A landscape with many peaks, sampled at points; each row gives a point and its height.
From any point a climber takes the steepest step (rise divided by distance) to one of its 2 nearest points. It stops when none of these is higher. Distance is the straight distance between rows; heights are no part of it.
j508 height 257: [ 35,  38, -30,   1,   6,   4,   9,   0,  26, -43,  -7,  -7, -22,  18,  11,
   3,  -2,  16,  16, -12, -19]
j89 height 671: [-52, -15,  23,  -8,  29,   8,  18, -25, -32,  -5,  14,  13,  33,  21,  22,
  10,  -6,  -2,  -9,  17, -20]
j981 height 458: [-42, -23, -15,   9,  30,  -3,  15,   2,  34, -11, -14, -13,  -7,  25,  -2,
  22,  -1, -10,  31, -20,  -2]
j172 height 100: [ 20,  10,  20,   4,  21,  49, -45,   8,  18,   5,  15,  14,  39,  20,  14,
  18, -14, -10, -13, -24,  32]
j976 height 504: [-25,  21,  23,  -9, -28,  31,  -3,  -5,   9, -22, -15,  -9,  29, -10, -26,
 -17, -13,   1,  -3,  -8,  -8]
j638 height 609: [-17,  34,  -4,  -7, -22,   3,  -1, -11,  18, -42, -17,  -6,  -7, -13, -23,
  -8,  -7,  -3,  15, -13, -25]
j848 height 281: [ -8,  -6,   3, -17, -11,  11,   9,  -3,   8,  14,  21,  11, -15,  11, -12,
   9,  -5,  19,  15,  -9,  -7]
j8 height 333: [-12, -20, -17,  22, -16, -25,  20,  22,   5,   6, -29, -33,  -5, -34, -14,
 -26,   2,  -7,   5,  14,   0]
j238 height 239: [ 22, -10, -13, -20,   9,  19,  21,  13,  -1,  -2,  13, -11,   3,  19,  25,
 -13, -16,  27,  16,   7,  -2]
j708 height 435: [ -5,   3, -21,  -4,  -3,  11,  34,  -9,   8, -10,  -5, -25,  10,  54,  17,
  -7,   0,  20,  34,  22,   1]
j783 height 455: [-33, -17, -16,  -6,  10,  12,  40, -10,  -4,  -7,  -3, -23,  20,  31,  22,
  -8, -12,  12,  26,  22,  -8]
j775 height 338: [-15,   6,  -4,  13, -13,   7, -21,   4,  28,  29,   1, -20,   1, -25, -47,
   2,  16, -27, -17, -15,  -4]
j463 height 547: [-20,  12,   4,  18,   9,  60,   8,  -9,  21, -15,  16, -24,  23,  15,  61,
   2, -28, -29,  11,  25, -10]
j774 height 373: [-18, -14, -19,  35, -11, -22,  16, -23,  -3,  19,  -4,  -9,  -4, -28, -23,
 -13,  10, -40,  -9,  30,   6]
j425 height 173: [ 38,  21, -29,  19, -15, -39,  -7, -14,   0,  -5,   0,  13, -41, -25, -12,
  -5,  11, -14, -11,   1,  -4]
j562 height 321: [ 32, -12,   1,  -4,  13, -12, -23,  51,  20,   3, -22,   1,  -8,  18,  10,
  12,   5,  22,   3, -30,  18]
j316 height 386: [  2,   4, -13,  17, -18, -16, -16,  -6,  12,  44,   1, -20,   0, -23, -50,
  -2,  29, -18, -14,   4,  15]
j724 height 607: [-26, -10,  22,   2,  11,  36,  19, -15, -23,   4,  21, -13,  32,  18,  31,
 -13,  -6,  -3,  -2,  37,  -7]
j444 height 212: [-12, -11,  17, -16,   5,  26,   6,  16,  -9, -23,   3,   7,  11, -12,  16,
 -11, -12,   9,  -8,  -5,  -8]
j656 height 146: [ 13,  19, -19,   7,  11,  -3, -15,   9,  34,  -9,  -1,  -3, -17,  15,  -8,
  27,   7,  -6,  11, -24,  -6]
j793 height 241: [  2, -32,  22, -18,   2,  40,  -3,  19,  17,  17,   6,   2,  22,  31,  15,
   1, -17,  11,  10, -12,  30]
j262 height 414: [-18,   1,  13, -14, -33,  36, -23,  15,  39,   9,  -5, -11,  20,   3, -30,
  -3,  -7,  -8,   4, -32,  18]
j847 height 351: [-30, -13, -19,  37, -11, -45,  11,  -5,   2,  13, -35, -27,  -2, -25, -22,
 -17,  17, -29,  -1,  24,   1]
j455 height 113: [ 16,  33,   5,   0,   6, -11, -24, -11,  -7, -11,   2,  16,   3, -19, -14,
   6,   1,   6, -20,  -7,   2]
j326 height 605: [ 17, -22,   1,  -4,  -7, -28,   2, -17, -21,  10,  15,  35, -29, -48,   2,
  -4,  -5, -25, -21,  13,   2]
j211 height 474: [-28, -19, -13,  20,  11,  19,  28,  -3,  21,  -9,  -5, -32,  13,  19,   7,
  -9, -13, -13,  24,   9,  -9]
j650 height 475: [-40, -24,  -3,  14,  25,  25,  13,  -2,  36,  -9,   8,  -1,   0,   4,   3,
  19, -16, -23,  26, -18, -14]
j20 height 367: [ 26, -11, -28,  16,  20,  -4,   8,  24,  24,  23,  -6, -28,  -8,  20,  -5,
  11,  12,  12,  10,   2,  11]
j952 height 256: [ 12,  19, -18,   6, -27,  -9, -42,  23,  31,  28,  -5, -17, -31, -36, -32,
   7,   9, -18,  -5, -32, -12]
j628 height 425: [  5,   4, -17,  -5,  21, -10,  17,  14,  12, -16, -13,   3,  -8,  42,  15,
  16,  12,  20,  31, -11,   0]
j922 height 503: [ 22,  -7,   5,   4, -12, -52, -14,  21, -34,  14, -29,  10, -15, -22,   3,
  -8,  23,  12, -21,   8,  19]
j161 height 286: [  3, -31,   7,   1, -36,  16,  19,  36,  -6,   5,  -5,  -3, -15, -38,  -1,
 -39, -16,  -4, -13,   4, -16]
j437 height 683: [-23,   4, -20,  23,  21, -62,   5,  17, -14, -13, -34,  10, -27, -12,  12,
  14,  26,  -9,   3,  -4, -20]
j932 height 543: [ 12, -23, -14,   3, -27, -47, -11,   3, -24,  30,  -6,  16, -54, -44,  -5,
   3,   1, -22,   3,  -2,  -1]
j718 height 650: [ 23,   2,  -1, -10,  27,  16,  -1,  -1,   0, -10,  26,  15,  -3,   5,  24,
   7, -27,   9,  -2,  -4, -17]
j419 height 302: [ 10,  -8,   3,  -5,   1,   6, -19,  31,  28, -11, -28,  -1,   8,  19,  -5,
  17,   8,  13,   9, -39,  20]
j929 height 613: [-13,  14,   2,   4,   1,  -6,   3, -10, -20, -51, -19,  -7,  21, -29,   0,
 -30,  -9,  -6, -12,  12, -14]
j572 height 754: [  7, -22,   4, -18,   9, -34,  13, -17, -44,  12,   7,  20,   5,   2,  14,
  -8,  10,  14, -12,  24,   9]
j610 height 421: [-42,  15,  17, -10, -22, -31,  21, -38, -28, -15, -23,   4,   9,  -4, -22,
  -5,   7,   6,  -3,  18,  -7]
j758 height 222: [  4,  12, -19,  15,  -7, -11, -26,  24,  30,  -2,   1,  -7, -38, -35, -23,
  10,   2, -17,  -1, -27, -21]
j224 height 274: [ 27,  21, -41,   6,  13,   5,  10,  14,  30, -48, -31, -16, -12,  32,  22,
   0,  -2,   2,  30, -17, -14]
j397 height 651: [ -8,  31,  -9,   1, -10, -14,  12,  -9,  -1, -50, -25,  -9,   0, -25, -14,
 -18,  -8,   3,   1,   1, -26]
j784 height 343: [  2, -10, -10, -28,   9,  37,  16,  20,  -4, -40,  -8,  -6,  27,  16,  42,
 -20, -27,   5,   6,  -1, -13]
j312 height 576: [  0,   8,  -1,  14,  29,  54,  11,  -8,   0,  -6,  33, -22,  22,  18,  78,
  12, -23, -18,   5,  25, -13]
j525 height 200: [ 39,  34, -24,  15,  -5, -15, -10, -11,  16,  -6,   8,   4, -32, -21, -25,
   9,   5,  -2,  -7, -10, -14]
j739 height 542: [ -8,  12,   4,   2, -13,  -6,   8, -18, -25,  -9, -21, -12,  33,  -5, -10,
 -23,  10,   9, -13,  28,   6]
j301 height 517: [-10, -15,  24,   1,   4,  24,   1,  -9, -17,  -7,  34,  23,  -2, -35,   3,
 -21, -11, -25, -21,   5, -23]
j352 height 749: [ 15,  -4,  -7,   3,  35, -66,  -3,  14, -36,  -4, -24,  18, -10,  -8,  29,
  15,  27,   1, -15,  10,   1]
j406 height 463: [-20,   3,  15,   7, -25,  45, -13,  16,  21,  -6, -20, -23,  36,  -8, -26,
 -25,  -8, -14,  -4, -14,   7]
j318 height 371: [ 20,   0, -26,   2,  29,  -8,   4,  10, -20, -35, -12, -11,  16, -15,  32,
 -19,  -9,  -2, -16,  16, -17]
j799 height 556: [ 33,  -8, -11,   5,  17,  -6,   1, -39, -32,  11,  29,  13,   7,  -5,  12,
 -13,   3, -15, -19,  40,  14]
j728 height 310: [  9,  -5, -16, -15,  -8,  46,   9, -12,  30, -20,   2, -17,  17,  39,  39,
   6, -19,   4,  36, -10,  16]
j331 height 304: [-21, -20,  -3, -10, -13,   5,  11,   3,  23,  23,   6, -13, -16,  22, -20,
  14,  -7,   7,  24, -11,   0]
j841 height 255: [ 24,  -7, -10, -21,  -6,  10,  13,   7,  13,   9,   9,  -4, -14,  28,   1,
  -3,  -8,  31,  19,  -1,   3]
j30 height 638: [-25,   2,  12,   4,  17,  17,  10, -31, -19,  -2,  19,  -1,  32,  10,  14,
   6,  -4,   2,   1,  28,  -6]
j530 height 102: [ 15,  34,   4,   5,  17,   7, -19, -19,   7,  -6,  21,  -2,  10,  10, -13,
  21,  -4,  11,  -6,   0,   5]
j500 height 518: [ 11,   0,  -8,   5,   1, -13,   8, -44, -33,   3,   4,  10,  16,  -5,   0,
 -14,  16, -12, -19,  41,  21]
j422 height 742: [-15, -23,   0,   2,   2,  -5,  37, -39, -28,  15,  37,  13, -14, -10,   5,
  -6,  -7,  -7,  -4,  32, -17]
j576 height 390: [ 15,  13, -30,  10,   9, -12,  19,   1,  -5, -21, -16, -23,   8,  -7,  11,
 -22,  -3,   7,   8,  24, -14]
j898 height 601: [ 42,  19,   8,  -3,  19, -38, -32,  33, -16,   1, -22,  30, -17,   2,   3,
  12,  22,  26, -21, -22,  14]
j405 height 677: [ 49,   0, -10,  -8,  17, -43,  -4,  25, -27,  11, -10,  15,  -2,  20,  26,
   1,  18,  38, -24,   1,  15]
j148 height 627: [-25,  -6, -13,  30, -11, -53, -19,  17,  -5,  34, -35, -16, -18, -28, -15,
  13,  23, -18,   0,  -7,   8]
j183 height 557: [ 15, -15,  15,  13,   9,  27,   3, -27, -22,  33,  53,  10,   2,  -1,   4,
  -5,  -2, -12, -14,  36,   0]
j443 height 225: [ -2, -26,  24, -16,   4,  27,  -1,  23,   7,  -1,   2,   8,   7,   6,   2,
  -4, -17,  13,   1, -13,   5]
j748 height 713: [ 20, -14,  -7,   1,  35, -32,   1,  19, -23,  10, -10,   8,   3,   7,  15,
   9,  16,  18, -10,   6,   6]
j597 height 532: [ 36,  12,   6,  -1,  33, -11, -27,  17, -12, -16, -11,   6,  18,  -3,  13,
   2,  -8,  17, -26,  -9,   3]
j121 height 602: [ 41, -16,   1,  -2,  16,  17,  11, -25, -34,  23,  50,  21,   4,  -4,  30,
  -7, -12,  -6, -23,  34,  -5]
j994 height 589: [-15,   1,   2,  23,  10, -54, -38,  17,  -4,  35, -19,   0, -12, -21, -20,
  27,  34, -15, -13, -16,  19]
j147 height 555: [ -3, -17,  15,  19,   3, -43, -45,  37, -13,  38, -16,   1, -14, -39, -16,
  15,  19, -17, -16, -16,  19]
j787 height 231: [ 49,  46, -20,   8,   4, -14,  -4,  -3,   5, -32,  -2,   9, -23,   1,  -6,
   2,   4,  13,  -8, -10, -21]
j844 height 254: [ -2,  28,  11, -22, -27,  -5, -10,  -2,  11,  18,  -5,   4,  -9,  34, -36,
  22,  20,  25,  11, -24,  15]
j661 height 298: [-21, -23,   3,  23, -36,  27,  17,  17,   0,   1,  -7, -17,   2, -39, -14,
 -42, -10, -24,  -7,  11, -25]
j894 height 168: [ -2,  11,  32,  -9, -19,  11, -19,   2, -10, -31,   1,  24,   2, -44, -13,
 -17, -11,   2, -21, -14,  -9]
j833 height 116: [  6,   7,   7,   1,  48,  29, -34,  12,  13, -14,   9,  12,  24,  24,  19,
  25, -12,  -9,  -2, -19,  18]
j196 height 290: [  8,   1, -31,  -8,   1,  22,  13,  -2,  37, -34, -12, -14,  -6,  36,  15,
   5, -10,   0,  39, -19,   6]
j694 height 142: [  3,  26,  27,   2,  -9,  19, -28, -12,  -6,  -7,  18,  11,  15, -35, -16,
  -2,  -8,  -7, -26,  -6,  -2]
j369 height 215: [ -1,  23,  11,  -3, -13, -34, -20,   6,   0,  37, -12,   3, -13,  20, -29,
  26,  33,  23,   4, -22,  11]
j420 height 279: [ -7, -17,  -3,   0,   4,  27, -29,  19,  40,  -5, -10,   5,  19,  26,   0,
  18,  11, -14,  15, -46,  38]
j412 height 478: [  5,  -5,  -6,  21,   6, -21,   6, -29,  -7,  22,  13,  -6,   8,  -2, -14,
  -6,  20,  -4,  -7,  38,  20]
j936 height 356: [-39,   7,  17, -10, -16,  36,   5, -23,  18,  -9,  13,   6,   7,   4, -13,
   7, -19, -13,  15, -15,  -9]
j690 height 564: [ 47,  23,  11,   4,   7, -21, -31,  27, -12, -11, -26,  14,  11,  -8,  -2,
  -4,   7,  25, -34, -14,  17]
j891 height 40: [ 19,  46,  18,  10,   6,  51, -22, -27,   8,  -3,  37,  -5,  18,   1,  32,
  23, -29, -13,  -2,  11,  -1]
j4 height 365: [-11,  11,  -2, -23, -40,  34, -25,  -5,  49,   9,  -5,  -3,  11,  22, -32,
   7,   3,  -7,  17, -43,  33]
j77 height 405: [-14,  -1,   0,  23, -15,   8,   8, -35,  -6,  15,  15,   0,   6, -32, -24,
 -16,   2, -40, -18,  29,  -1]
j749 height 529: [ 18, -23,   1,  16,  -1, -52, -23,  15, -21,  38, -20,  12, -21, -34, -12,
   7,  18,  -9, -21,   6,  29]
j340 height 395: [-21,   6,  -1,   2, -32, -38,  14, -26, -14,   6, -24,  -4,  -6, -13, -28,
  -9,  20,   4,   0,  14,  -2]
j676 height 442: [-28, -12, -16,  -2,  20, -11,  21,  -1,  26, -12, -16,  -2,  -3,  53,  17,
  27,  14,  11,  38, -15,   1]
j869 height 477: [-14, -25,  -1,  -1,  -6, -27,  18, -10, -36, -10, -22,  10,   7, -35,  10,
 -32,   4, -19, -21,  28,   1]
j205 height 640: [ 36,   9,   3, -20,  21, -26, -13,  29, -13,  -5, -15,  27,  -9,  31,  22,
  20,   9,  39,  -9, -20,   9]
j851 height 505: [-10,  -5,  15,  -1, -23,  -5,  11, -13, -19,  -4,  -6,   4,   9, -29,  -9,
 -28,   6,  -2, -15,  20,   3]
j545 height 230: [-27, -14,   7, -30,  -6,   2,  24,  -3,   3, -20, -32,  -1,   9,  40,  10,
  -2,  -6,  26,  31,  -6,  -1]
j752 height 355: [  5,   1, -21, -14,  30,  21,  11,  16, -15, -26,  -8, -18,  28,   1,  46,
 -21, -23,   5,  -4,  11, -16]
j924 height 187: [  0,  26,  16,   6,  10, -25, -31,  12,   8,  30, -11,   3,   5,  31, -31,
  30,  34,  15,  -8, -22,  31]
j123 height 259: [  5,  30,   0, -21, -15,   0,   0,   3,  11,  -7, -26,  -4,  12,  53,  -4,
   7,  19,  32,  28, -20,  26]
j122 height 60: [ 12,  31,  26,   4,   4,  58, -25, -21,  16,   8,  49,  -1,  24,  12,   8,
  21, -22, -10,   1,  -6,  13]
j266 height 258: [-18, -20,  15,  -8,   5,  30,  -9,   2,  23,   5,   0,   3,  19,  36,   8,
  14,   0,   2,  21, -26,  35]
j179 height 330: [  8,   7, -11, -22,  -6,  40,  11,  -2,  12, -33,  -9, -17,  15,  15,  39,
 -12, -30,   6,  24,  -1,  -7]
j432 height 794: [ -9, -20,  -7, -15,  21, -19,  29, -14, -32,   7,  22,  13,  -5,   7,  22,
  -5,   0,  11,  -1,  28,  -9]
j648 height 697: [-46, -28,  28,  -4,  28, -14,  21, -15, -38,  14,  12,  14,  30,  17,  15,
   4,   4,  11, -13,  29,   0]
j424 height 320: [  9,   4, -13, -10, -28,  26,  -6,  -3,  45,   8,  -2,  -5,   1,  38, -23,
  16,  12,  10,  28, -37,  28]
j842 height 461: [-40, -22,  10, -10,  -2, -31,  25, -14, -30, -20, -13,  16,   7, -25,   5,
 -21,  -7,  -3, -13,  23, -24]
j214 height 126: [ 15,  19,  -5,   2,  13,  23, -22,  -2,  30, -13,  11,  -5,  -2,   5,  -9,
  17, -13,  -1,   5, -20,   1]
j722 height 224: [ -4, -24,  -2, -41,  14,   5,  32,  17, -14,  -4,   9,   3,  -2,  31,  27,
  -2, -10,  34,  17,   2,  -6]
j176 height 575: [-28, -22,  25,  -9, -10,  39,  29,  -8, -20,   0,  20,   2,  13,   1,  23,
 -23, -12,  -2,  -6,  23, -22]
j518 height 240: [-11,   3,   1, -32, -15,  -4,  18,  14,  12, -19, -39,   1,   7,  48,   9,
  -3,  15,  37,  31, -19,  17]
j484 height 450: [ -4,   3,   8,  31, -21,  42,   2, -32,  -6,  26,  33, -13,  14, -18, -18,
 -11,   3, -43, -23,  28,   0]
j568 height 436: [ 13,   4, -10,  22,   6, -20, -12,  -4,   8,  32,   5, -14,   5,   3, -27,
   4,  21,  -1, -10,  12,  23]
j209 height 446: [-48, -19,  15, -16, -16, -34,  43, -26, -34,  -8, -20,   3,  18,  -4,   0,
 -13,   0,   8,   0,  23, -15]
j100 height 686: [-16, -21,  -4,   7,  -6,  -7,  22, -25,   0,  15,  38,  13, -32, -28, -11,
   1,  -9, -22,  -3,  12, -19]
j436 height 429: [-15,   9,  -4,  13, -37, -56,  -9, -13, -20,  16, -41,  -3, -13, -21, -26,
  -5,  30, -17,  -5,  11,  15]
j62 height 614: [ 12,  -2,  -2,   1,  26,  39,   6,  -5,   3,  -4,  31,  -7,  12,   7,  42,
   3, -30,  -9,   2,   6, -13]
j354 height 80: [ 22,  24,  20,  -4,  -2,  65, -32,  -4,  28,   6,  36,  15,  25,  21,  13,
  14, -29,  -9,  -1, -27,  25]
j341 height 553: [ -7,  49,   9,  -6, -25,  18, -13, -12,  12, -38, -12, -13,  16, -10, -27,
  -9,  -9,   3,   3,  -6,  -1]
j887 height 344: [ 21,  -8,  -3,   3, -19,  36,   6,   0,  20,  12,  33, -15,  -9, -10, -14,
 -14, -20,  -3,   3,   4,  -4]
j418 height 361: [ 31,  10,   2, -23,   4, -20,   3,  -1, -14, -10,  16,  21, -32,  -2,  10,
   9,  -7,  21,  -7,  -9, -13]
j451 height 574: [ 22, -13, -16,  -1, -11, -53,   4,  -5, -17,   4,   2,  38, -54, -45,  10,
   2,  -6, -18, -11,   9,  -8]
j16 height 307: [ 18, -20,   5,  -9, -40,  35,  19,  17,   3,   6,  17,  -3, -19, -25,  -6,
 -34, -24,   5,   2,   5, -17]
j428 height 466: [  7,  18,  13,   6, -28, -50, -19,  -6, -23,  11, -30,   8, -11, -13, -18,
   2,  30,   3, -15,  12,  25]
j767 height 301: [-21,   4,  -1,  11, -28, -17, -33,  15,  19,  28,  -5, -11, -16, -44, -41,
   2,  16, -33, -15, -22, -11]
j666 height 389: [ -5,  15,   7, -26,   8, -15,  11,  -3, -11, -27,   3,  24, -15,   9,   2,
   2,  -3,  28,   5, -11, -20]
j291 height 447: [  2,  18,  16,   5,  -8,  38,  -6, -39,   6,  14,  48,  -3,  -3,  -6, -15,
   5, -14, -14,  -5,  14, -11]
j284 height 316: [-19, -20, -11,  23, -26,  10,  23,  28,  16,  12, -16, -32, -11, -29, -22,
 -34,  -6, -12,   0,  15, -12]
j411 height 454: [  4, -10,  -1,  -3, -35, -16,  -4,   8,   3,  42,  10,  -8, -33, -22, -25,
   3,   7,   5,   9, -10,   5]
j157 height 730: [-18, -27,  32, -10,  14, -17,   9,  -2, -32,  20,   9,  18,  13,   5,  -3,
   1,  12,  18, -14,  11,   6]
j72 height 166: [ 21,  23, -16,   6,  12,  -4, -22,  28,  36, -16, -11,  18, -39,  11,  -3,
  38,  13,  -4,  14, -48,  -6]
j504 height 639: [-16, -37,   7,   0,  -3, -33,  21, -25, -27,  17,  20,  32, -28, -35,  -7,
   0, -11, -25, -13,  15,  -6]
j410 height 412: [ 13,  12, -33,   7,  10,  -2,  31,  -5,   2, -14,  -9, -32,   7,  27,  16,
  -6,   5,  17,  18,  28,  -7]
j164 height 692: [ 27, -11,   8, -21,  14,  -3,  -1,   0, -28,  -2,  26,  18,   0,  -2,  18,
  -9, -15,  18, -12,   6,  -6]
j769 height 657: [-23,  -2, -19,  33,  -7, -66,   3,  14, -13,   3, -46,  -4, -29, -32,  -2,
   0,  24, -21,   5,   1, -10]
j680 height 221: [-21,  -8,   3, -41,  14,  -8,  29,   1, -21, -11, -15,  -2,  22,  46,  30,
  -1,   1,  40,  22,   8,   0]
j947 height 342: [ 30, -13, -21,   9,  20, -16,  -2,  42,  12,  18, -14, -13, -28,  19,   6,
  18,   4,  14,   8, -18,   5]
j385 height 548: [-23, -17,  23,  -8, -12,  26,  25, -13, -22, -16,  25,  17,  -2, -22,   7,
 -28, -23,  -9, -15,  14, -36]
j145 height 396: [ 10,  -5,  -6,   4, -29,  13,   3, -10,  12,  37,  31, -12, -23, -18, -37,
  -5,   2,  -4,   2,   4,  -6]
j304 height 199: [  4, -17,  27, -30, -10,   1,  -1,  32, -21, -21,  -7,  18,   7, -25,   6,
 -22, -12,  22, -10,  -9,  -6]
j91 height 715: [-11,   3,   0,  10,  29, -71,   8,   6, -35,   3, -31,  23, -30,   7,  18,
  24,  31,   5,   3,   2, -11]
j506 height 147: [ 21,   5,   3,  12,  37, -11, -22,  28,   5,  18, -11,  -6,  21,  21,  -6,
  18,  17,  11,  -4,  -5,  31]
j614 height 192: [ 29,  23, -15,   6,  -6, -15, -33,  25,  33, -10,  -3,   6, -52, -13, -17,
  28,  -2,  -4,   0, -44, -21]
j788 height 393: [-24,  30,  29,  -3, -18,  45, -17, -32,  12,  -7,  31,   6,  10,  -8, -21,
   5, -21, -15,  -6,  -5, -13]
j934 height 329: [-36,  -5,   0, -10, -16,  18,   3, -16,  35,   1,   3, -11,   5,  24, -26,
  11,   2,  -3,  25, -16,  -4]
j604 height 407: [ -5,  -2,  -9, -10,  23, -18,  10,   3,  -5, -20,   1,  10, -10,  17,   8,
  14,   6,  15,  17,  -5, -18]
j581 height 646: [ 52, -21,   0, -20,   5,  19,   6,   1, -32,  13,  42,  16,  -4, -10,  29,
 -20, -23,  11, -33,  14,  -8]
j101 height 519: [-31, -12,   9,   8,  -3,  65,   9,  -4,  11, -13,  16,  -9,  15,  18,  37,
  -4, -27, -23,  14,   9,  -8]
j150 height 131: [  3,   4,   7,   4,  34,  15, -24,   6,  15,  -4, -12, -12,  29,  25,   5,
  12,   6,   2,  -2,  -2,  28]
j22 height 185: [-10,   0,  37, -25, -30,  12, -10,  26, -14, -18, -16,  13,   1, -37, -13,
 -26, -15,  11, -17, -19,  -5]
j75 height 164: [  1,  17,   5,   8,  30, -21, -15,   8,  -1,  16, -11,   6,  13,  48, -10,
  33,  28,  20,   7, -10,  26]
j394 height 579: [-24,  14,  12,  13,   8,  -4,  -2, -27, -22, -29, -22, -14,  38, -25,  -9,
 -22,   5, -12, -19,  27,   0]
j486 height 502: [  8,   6,  15,  22,  -6,  50,  -1, -30,   0,  28,  57, -13,   9,  -3,  -1,
  -5,  -4, -25, -16,  28,   1]
j423 height 288: [  4,  20,  -6, -21, -21,   6,  -8,  -7,  28,   5, -10,  12, -12,  53, -20,
  25,  19,  20,  32, -31,  17]
j469 height 399: [  6, -10, -13,  13,  11, -20,   7,  13,   3,  36,   7, -11, -18,   5, -16,
  14,  16,   9,   5,   4,   8]
j421 height 494: [-23, -30,  -7,  14,  10,  46,  22,   7,  25,  -2,  18, -12,   6,  14,  14,
  -3, -21, -24,  23,  -2, -15]
j474 height 506: [ 20,   5,  10,   7,  38,   3, -28,   5, -12, -17,   3,   0,  25, -22,  15,
   1,  -9,  -4, -25,   4,  -3]
j219 height 501: [ 10, -10, -16,  10, -27, -35,  -6,   8,   3,  35,   9,  -5, -39, -40, -27,
  -1,  17, -18,  -1,  -2,  -5]

Where does a climber stop that starts at each point below?
j455: j164
j369: j397
j530: j164
j266: j164
j16: j432
j316: j164
j518: j397
j340: j352
j238: j486
j610: j397
j661: j486
j385: j432
j474: j352
j122: j397
